Points, in no order, along strands that fork and pass close to each other.
Two points are linked if the straight distance between their rows is under 43.1. Some points are linked to none.
Q_358: [  1,  21,  31, -10,  -3, -29,  14,  12, -11,  -4,  -5,   2,  10, -13,   5,
   6, -19, -24,  -2,   2]
Q_368: [ -2,  36,  12,   3,   2,  -9,  10,  -2,  -3,  -4,   7,  -9, -13,  -9,  11,
 -12,  16,  -3,  21,  13]
Q_330: [-11, -15, -11,  -5,  -2,  -8,  22, -16,  -7,   5,   4, -11,   2, -19,  -4,
  16,  12, -12,  17,  -9]
Q_287: [ -7, -27, -15,  -5,   1, -10,  26, -12,   2, -10,  -4, -12,   5, -12, -16,
   3,  -1,  -2,  11, -16]
Q_918: [ -8,  11,  -6,   5,  18,  -3,  18,  -9,  -2,  18,  10, -15,  -9, -26,  -1,
   7,  24,  -1,  31,   2]
Q_258: [  8,  -9, -10,  13,  12,  -2,  39,  -1,   3,  17,   6,   3,  -3, -24, -11,
   9,  -2,   3,  39,   7]
Q_509: [ -2, -30, -12,  13,  -7,  15,  -6,   7,   0, -20,   2,  15,   7,  11, -16,
   4, -12,   4,  -7, -14]
Q_326: [  5, -41,  -1,  25,   5,  11,  18,  13,   8, -11,  -4,  24,  -2, -10, -33,
  -7,   0,   6,   5, -10]
Q_275: [ -6,  -4,  -8,  13,  -3,  -3,  40,   9,   8,   9,   5,  11,   3, -23, -22,
   5,  -7, -11,  29,  -3]
Q_710: [  9, -18, -34,   8,  10,  11,   9, -17,  -3,   5,   6, -20,  -1, -19, -10,
  12,  10,   5,  21,  -2]
Q_98: [  2,  -2, -11,   5,   1,  11, -18,  -3,  -1,   1,  -2,   7,  -3,  13,  13,
  -5,   0,  17, -13,  -6]
Q_129: [ -1, -30, -16,   3,  15,  14,   9,  -5,   2,   6,   3,  14,  -6, -14,   0,
   6,  -1,  14,  12,   6]
Q_627: [  7, -20,  -9, -10,  -3,  -4, -11,  28, -12, -19,  -6,  18,  10,  15, -22,
 -12, -13,   3, -10,   3]
Q_714: [  7,   8,   1, -27,  -5,  -5, -30,   3,   0,   8,  -5,  -6,  16,  17, -12,
  -1, -24, -10, -38,   1]
Q_764: [  4,   3, -22,   6,   9,   5,   2, -22,   2,  14,   1, -14,  -2, -11,   8,
   8,   5,   4,  14,  -4]
Q_935: [-11, -38,  -7,  13, -23,   8,  18,  30,  17, -16,   2,  23,   7,   1, -40,
   2, -16,   1,   6, -14]
Q_259: [ -7,  34,  13, -14,   7,  -4,  -1, -32,  11,  27,  -4, -20, -16,   2,  25,
   7,  16, -16, -10,  10]
Q_955: [  0,  39,  23, -14,   7,  -7,   6, -21,   2,  16,  -7, -18, -11,  11,  28,
  11,   7, -21, -20,  10]
Q_845: [  3, -49, -11,  25,  -8,  30,  -8,  19,   7, -28,  -1,   2,  10,  13, -12,
  16,  16,  -4, -10, -20]
Q_647: [-15, -19,  -4,   3, -10,  -1,  22,  27,   5, -10,   1,  23,   6,  -3, -36,
  -2, -26,  -9,  11, -11]
Q_233: [  3, -33, -19,  14, -12,   9, -14,  -5,   4, -10,  -3,   2,   5,   7,  -3,
  13,   5,   7,  -7, -12]
Q_607: [ -3,  -5,   1,  12,  10,  22, -29, -11,  15,   1,   7,   4, -12,   9,  13,
  -5,  30,  26,  -4,   6]
Q_280: [ -4, -16, -20, -14, -12,  -7,   0, -17,   5,  -1,  -8, -12,  10,   8,  -7,
   5,  -9, -13, -16, -16]
Q_558: [ -5,  19,  -2, -20,  -3,  -9, -21, -18,   5,  19,  -8,  -5,  -2,   6,  16,
   5,  -3, -12, -22,  12]
Q_324: [  5,  -6, -18,   7,  -2,  15, -18, -26,   0,  13,   2,  -2,   0,  16,   9,
   2,   8,   7, -12,  -4]
Q_754: [  0,  34,  15, -12,  -6,   3, -18,  -3,  -2,   8,   6,  -5,  -7,  15,  26,
 -16,  -2,  18, -11,  13]
Q_439: [ -2,  15,  15, -13,  -4, -24,   3,  15, -12,  -9,  -3,  -2,  14,  -7, -11,
   6, -28, -24,  -7,  -1]
Q_888: [ -5,   7,   1,  -7,   2,  -3,   4,  20,  -7,   1,   4,  15,   4, -10, -10,
  -7, -22,   4,   1,  -4]
Q_854: [  6,  38,  20, -21,  -5,   1, -21, -13,   7,  17,   2,  -7,  -4,  20,  16,
 -20,  -2,   2, -23,   9]
Q_583: [  6,  -3,  -9,  17,   8,   2,  20,  -5,   1,   9,   5,  13,  -8, -19,  -8,
 -11,  11,  12,  35,   4]
Q_930: [ 10, -53,  -7,  31,  -3,  30,   2,  19,   2, -23,   4,  12,   4,   5, -18,
  13,  19,   4,   8, -13]
Q_911: [-10,   1,   1,  -5,  -8,  -6,  20,  21,  -3,  -5,  -1,  11,   5,  -3, -26,
  -4, -29,  -4,   4, -12]
Q_747: [ -8,  22,   1, -10,   2,  -7,  -5, -33,  10,  19,  -7,  -9,  -2,   0,  16,
  -1,  10,  -3,  -5,   4]
Q_126: [  5,  29,  17, -25,   0, -11,  -9,  16, -16,   4,   4,  -1,   0,   4,   9,
  -9, -20,   1, -12,  10]
Q_92: [ -6,   7,  -2,   8,  14,  10,  -4, -16,   6,  12,  14,  -9, -17,  -9,  15,
  -8,  26,  22,  26,  18]
Q_84: [-12, -26, -24,  -1, -21,   0,  -2, -16,  -7,  -7,  -1,  -6,   6,   3,   2,
  14,  -6,  -4,  -9, -10]
Q_409: [ 10, -12,  -4,  17,   1,  23, -29,   6,   1,  -7,  -5,  16,  -1,  20,   2,
  -5,   9,  15, -24,  -9]
Q_907: [ -5,  20,   8,   8,  10, -13,  23,   1,   3,   2,   5,  -5, -13, -26,   3,
  -2,  13, -10,  27,  14]
Q_8: [-14,   5,   5,   3,  16,  16, -14, -16,  12,   3,  13,   2, -18,   3,  19,
 -12,  17,  23,   6,  15]
Q_998: [  8,  43,  46,  -9,   7, -26,  -2,  10,  -8,   0, -12, -19,   4,  -4,  18,
  -1,   6, -18, -11,   7]
Q_867: [ -5, -43, -11,  19,   2,  11,   9,   3,   8, -17,  -1,  12,   7,  -5, -22,
   0,  -8,   3,   7, -13]
Q_29: [  2, -39,  -2,  22, -19,  20, -16,  26,   4, -29,  -6,  11,  15,  11, -16,
  12,  -6,   1, -15, -16]
Q_646: [ -6,  -6,   2,   5, -15, -12,  34,   6,  -4,   1,   8,   2,   3,  -9, -20,
   4, -18,  -9,  21, -17]
Q_659: [ -2,   7, -19,   7,  -1,   5,  -6, -27,   5,  16,  -3, -11,  -1,   4,  16,
   6,  12,  -2,  -2,  -2]
Q_712: [ -6,  36,   9, -19,   1,   0,  -1,  -7,   7,  11,   3, -16, -19,   7,  30,
 -10,  10,  10,   1,  16]
Q_625: [ -8, -19, -13, -16,  -5,  -5, -21,   1,   5, -12, -11,  -3,  16,  16, -19,
   4, -11, -10, -25, -11]
Q_803: [ 11, -26,  -4,  38,  11,  25, -10,   6,   9,  -6,   2,  11,  -2,  -6,   5,
   0,  22,  22,   1,  -6]
Q_526: [ -3,  -2,   2,  -4,   5,   0,   8,   6, -10,   1,   3,  14,  -6,  -5,   0,
 -15,  -4,   7,  12,  -6]
Q_804: [-14,   1,   0,  -6,   8,  -6,   0, -12,  -7,   1,   1,   9,   1, -11,  12,
  -3,   0,   5,   4,   4]
Q_474: [  1,   3,   0,  -1,  13, -16,  27, -16, -11,  10,   2, -16,   3, -16,   5,
  17,  23, -13,  27,   1]
Q_353: [  4,   8,  -9, -15,  -6, -20,  -3,  16,   2,  -5,  -8,  -5,  12,   0, -10,
   5, -34, -15, -11,  -7]
Q_506: [ -2,  -1,  -1,  14,  12,   3,   6,  -8,   4,   8,   8,   7, -12, -13,   2,
 -16,  24,  22,  30,  21]
Q_26: [  1,  38,   5,  -7,   4, -10,   0,  -2, -11,   4,  -1, -12, -14,  -3,  20,
  -9,  10,  -9,   0,   8]
Q_162: [  7, -21, -10,  22,   8,  18,  -4,  -6,   4,  -3,   7,   9, -11,  -9,   5,
 -10,  29,  26,  20,  13]
Q_783: [  5,  13, -10,   3, -10, -14,   9, -10,  -4,   5,  -2,  -5,  11,  -5,   9,
   8, -12, -11,   6, -10]
Q_273: [ -3,  19,  -4,  -1,   5,  10, -13,   0,  -4,   5,   3,  10,  -8,  18,  22,
 -13,  -2,  18,  -1,   5]
Q_113: [  7, -23,  -2,   0,   1,  14, -32,  18,   1, -16,  -5,  12,   9,  26,  -4,
  -1, -10,   2, -30,  -4]
Q_322: [  4,  33,  28, -17,  -7, -28,   6,   0, -20,   8, -10, -20,   7,   2,  19,
   6,   8, -26, -14,   8]
Q_811: [  5,  18,  -2, -22, -13,  -3, -28,  -4,   3,  18,  -9,  -7,   5,  20,   5,
   4, -12, -15, -34,   5]
Q_726: [ 11,  41,  24, -28,  -3,  -9, -20,   0,  -6,  12,   4,  -6,   6,  11,   6,
   1, -18,  -2, -24,  11]
Q_528: [  4,  25,  12, -15,   2, -17,  13,  -3, -21,   1,  -8, -11,  -4,  -5,  14,
   2,   9, -23,  -4,   2]
Q_954: [  6,  56,  33, -23,   1, -16, -14,   5,   5,   1,   3, -20,  -5,   8,  27,
 -10,   0,  -3, -10,  26]
Q_80: [  0, -29,  -9,  21,  -1,   5,  34,   6,   8,   3,   8,  23,  -3, -11, -30,
  -3,   0,   3,  26,  -5]
Q_592: [ -7, -38, -11,  -8, -15,  -6,  20,   0,   4, -24,  -5,  -9,   8,   5, -25,
   5, -16,   1,   9, -19]
Q_605: [  7,  11,  -1, -21,  -7,  -9, -28,  12,  -4,  -4,   1,  -3,  11,   5, -13,
  -1, -29,  -4, -21,   1]
Q_176: [ 12, -22,  12,  32,  11,  20, -18,  20,   7, -10,  -1,  19,  -5,   4,   2,
 -10,  19,  26,   0,  -2]
Q_347: [  4,  53,  47, -10,   3, -16,   3,   6,  -4,   0,  -7, -27,  -9,   6,  30,
   3,  10,  -9,  -6,  21]
Q_964: [ 10, -32,   3,  -1,  -3,  10, -20,  29, -14, -26,  -4,  23,   8,  15, -12,
 -11, -12,   7, -19,   0]

A fork is a point with three links. Follow the links from the first point to the second and name the forks in between, in order.
Q_714, Q_964 => Q_747 Q_659 Q_98
Q_176, Q_233 => Q_506 Q_275 Q_509
Q_126, Q_954 => Q_754 Q_26
Q_326, Q_625 => Q_509
Q_358, Q_710 => Q_747 Q_659
Q_583, Q_84 => Q_275 Q_509
Q_8, Q_80 => Q_506 Q_275
Q_439, Q_998 => Q_747 Q_659 Q_98 Q_754 Q_26
Q_659, Q_439 => Q_747

Follow the links from the first point to the second, and from the first to the third. Name the last point that the two ways share.
Q_330, Q_955, Q_113 => Q_98
Q_955, Q_358, Q_712 => Q_747
Q_353, Q_955, Q_113 => Q_747
Q_764, Q_964, Q_726 => Q_98
Q_322, Q_605, Q_330 => Q_26
Q_113, Q_126, Q_287 => Q_754
Q_867, Q_804, Q_176 => Q_275
Q_625, Q_258, Q_845 => Q_509
Q_126, Q_811, Q_287 => Q_754
Q_607, Q_845, Q_804 => Q_275
